Each row is a point on a tangle of strands that fork, close into loops and nearly touch. The rows are in no order.
Points whose rows are less than 61 apart are linked; no others are. Some points are linked to none.
Z_181: [ 50  20   6 -46  23   7  15 -43  23   0  30 -19   4]
Z_773: [-60 -18  -1  46  -4   6 -28  36 -14  17 -43 -17 -12]
Z_904: [ 67  17  30 -50  51  26  -5 -24  48 -37  65 -52 -42]
Z_821: [ -9 -47  30  -3  70  20  11 -11  30  15   1 -53 -19]
Z_899: [  5  -6 -31  35 -65 -33  -3  35 -28   0 -42  78  38]
Z_870: [ 56  15 -11 -42 -20  -9  34 -32   1 -27  30  62  26]
Z_441: [-57   8  14  36 -20  33 -41  57 -22 -72  32  -8 -64]
Z_61: [ 16   6  -2 -25  -2  -3  24 -17  -6 -18   6  23   4]
Z_515: [-46  39  -9  19 -24   8 -32  24 -24 -20  11 -11 -28]
Z_857: [-66 -15 -10  55  -4   0 -34  34 -15  48 -54 -29   6]
Z_152: [-45  48   0  13 -22  12 -37  21 -23 -42  38 -18 -46]
Z_101: [-30 -19 -27  58 -47 -14 -28  47 -26  32 -79  20  26]
Z_204: [-29 -53  26   9  61  15  17   0  19  19 -18 -40 -18]
Z_234: [-14  44 -18   0  -3 -30  -7 -29  -8  69  12 -42  34]
Z_373: [-26 -22  -7  46 -63  13 -31  70 -31 -50 -61  37 -36]
Z_322: [  2 -59  18  -6  36   8  36 -11  13  15 -47   4   9]
Z_594: [ 65 -25  11 -45  11  14  45 -34  22 -32  -2  49  18]
Z_747: [ 13 -10   9 -19  40   4  16 -35  21  30   2 -36   6]
Z_786: [-41  22 -11  23 -29   1 -24  23 -24  -6 -21   8  -6]
Z_454: [-56  47   8  20 -10  15 -46  30 -18 -39  64 -42 -57]
Z_975: [ 75  37   6 -59  12   9  10 -48  29 -21  49 -13  -4]
Z_449: [ -6 -12 -32  37 -46 -37  -1  25 -22  33 -45  55  51]
Z_83: [ 15 -51  20 -21  28  11  41 -11  11 -16 -31  20  -2]
Z_171: [ 50   8 -27 -24 -20 -31  31 -35   7  28  30  63  60]
Z_296: [-20 -59  22   3  44  12  26  -4  12  19 -38 -14  -1]
Z_205: [-29 -41  19  16 -10  10   7  43 -15 -57 -35  32 -44]
Z_127: [-26  59  -7  -4  -1 -15 -24 -19  -9  26  36 -56 -11]
Z_971: [  6   2  16 -19  49   7   2 -30  25  29  23 -63 -11]
Z_390: [-45  -9  -4  30 -16   1 -13  31 -20   4 -40   4  -6]
Z_72: [ 33   4  20 -33  58  14  -2 -28  40  10  41 -69 -23]
Z_841: [-39 -42  31  13  11  22   1  42  -7 -69  -4  14 -55]
Z_744: [ 75  60   6 -69   6   8   2 -41  23 -34  72 -25 -24]
Z_257: [-64  18  17  39  -3  27 -45  49 -17 -53  61 -39 -60]
Z_221: [-52 -21  27  28   9  26 -17  50 -12 -70  29  -8 -63]
Z_182: [ 55  23 -28 -30 -30 -29  31 -31   0  -1  42  73  46]
Z_509: [-17  20 -19  12   8 -32   1 -33  -2  95 -11 -39  54]
Z_695: [ 12   2 -23   1 -15 -32  20 -21  -6  48  -8  35  57]
Z_403: [ 42 -49  14 -33  21  13  45 -24  17 -19 -26  39  11]
Z_559: [ 23   8 -25  -6 -25 -32  24 -14  -9  26   4  53  51]
Z_415: [-34 -29   9  32 -32  11 -11  53 -22 -46 -47  31 -34]
Z_611: [-17  54 -34  21 -58 -19 -23  11 -36   3   1  31  26]
Z_573: [-11   9 -23  15   3 -35   8 -25  -4  90 -18 -10  66]
Z_193: [ 68  43  20 -62  28  22  -4 -28  32 -46  76 -41 -46]
Z_137: [ 60  10  30 -45  55  23  -4 -34  51  -7  48 -61 -25]
Z_801: [  0  -4 -23  11  -6 -32  16 -19  -6  68 -21  19  61]
Z_623: [ 72   4   2 -51   0  10  36 -40  16 -35  22  45  16]
Z_436: [-51  -8 -25  62 -33  -2 -44  44 -24  47 -71 -10  18]
Z_353: [ 48   1   9 -37  31   8  20 -44  31  13  13 -20  13]
Z_324: [-16 -28 -24  51 -47 -29 -12  40 -24  30 -78  43  38]

A fork is a point with three links, a tip a point with one. Leave the first point through the second and follow the links. Name the first fork or tip that comes.
Z_101, Z_324 => Z_899
Z_454, Z_257 => Z_373
Z_182, Z_171 => Z_234

A piece is all that can be reached along the links. How many separate loops has the piece of each point below (a circle has one, a figure eight two, a Y none), and how many tips (points with one link)?
Z_101 => loops 0, tips 2
Z_975 => loops 1, tips 0
Z_403 => loops 0, tips 2

Name the points in between on the shortest way along the links from the first point to the second, in order.
Z_454, Z_436 => Z_152 > Z_515 > Z_786 > Z_390 > Z_773 > Z_857
Z_821, Z_322 => Z_204 > Z_296
Z_449, Z_436 => Z_324 > Z_101
Z_72, Z_181 => Z_971 > Z_747 > Z_353
Z_559, Z_403 => Z_171 > Z_182 > Z_870 > Z_623 > Z_594
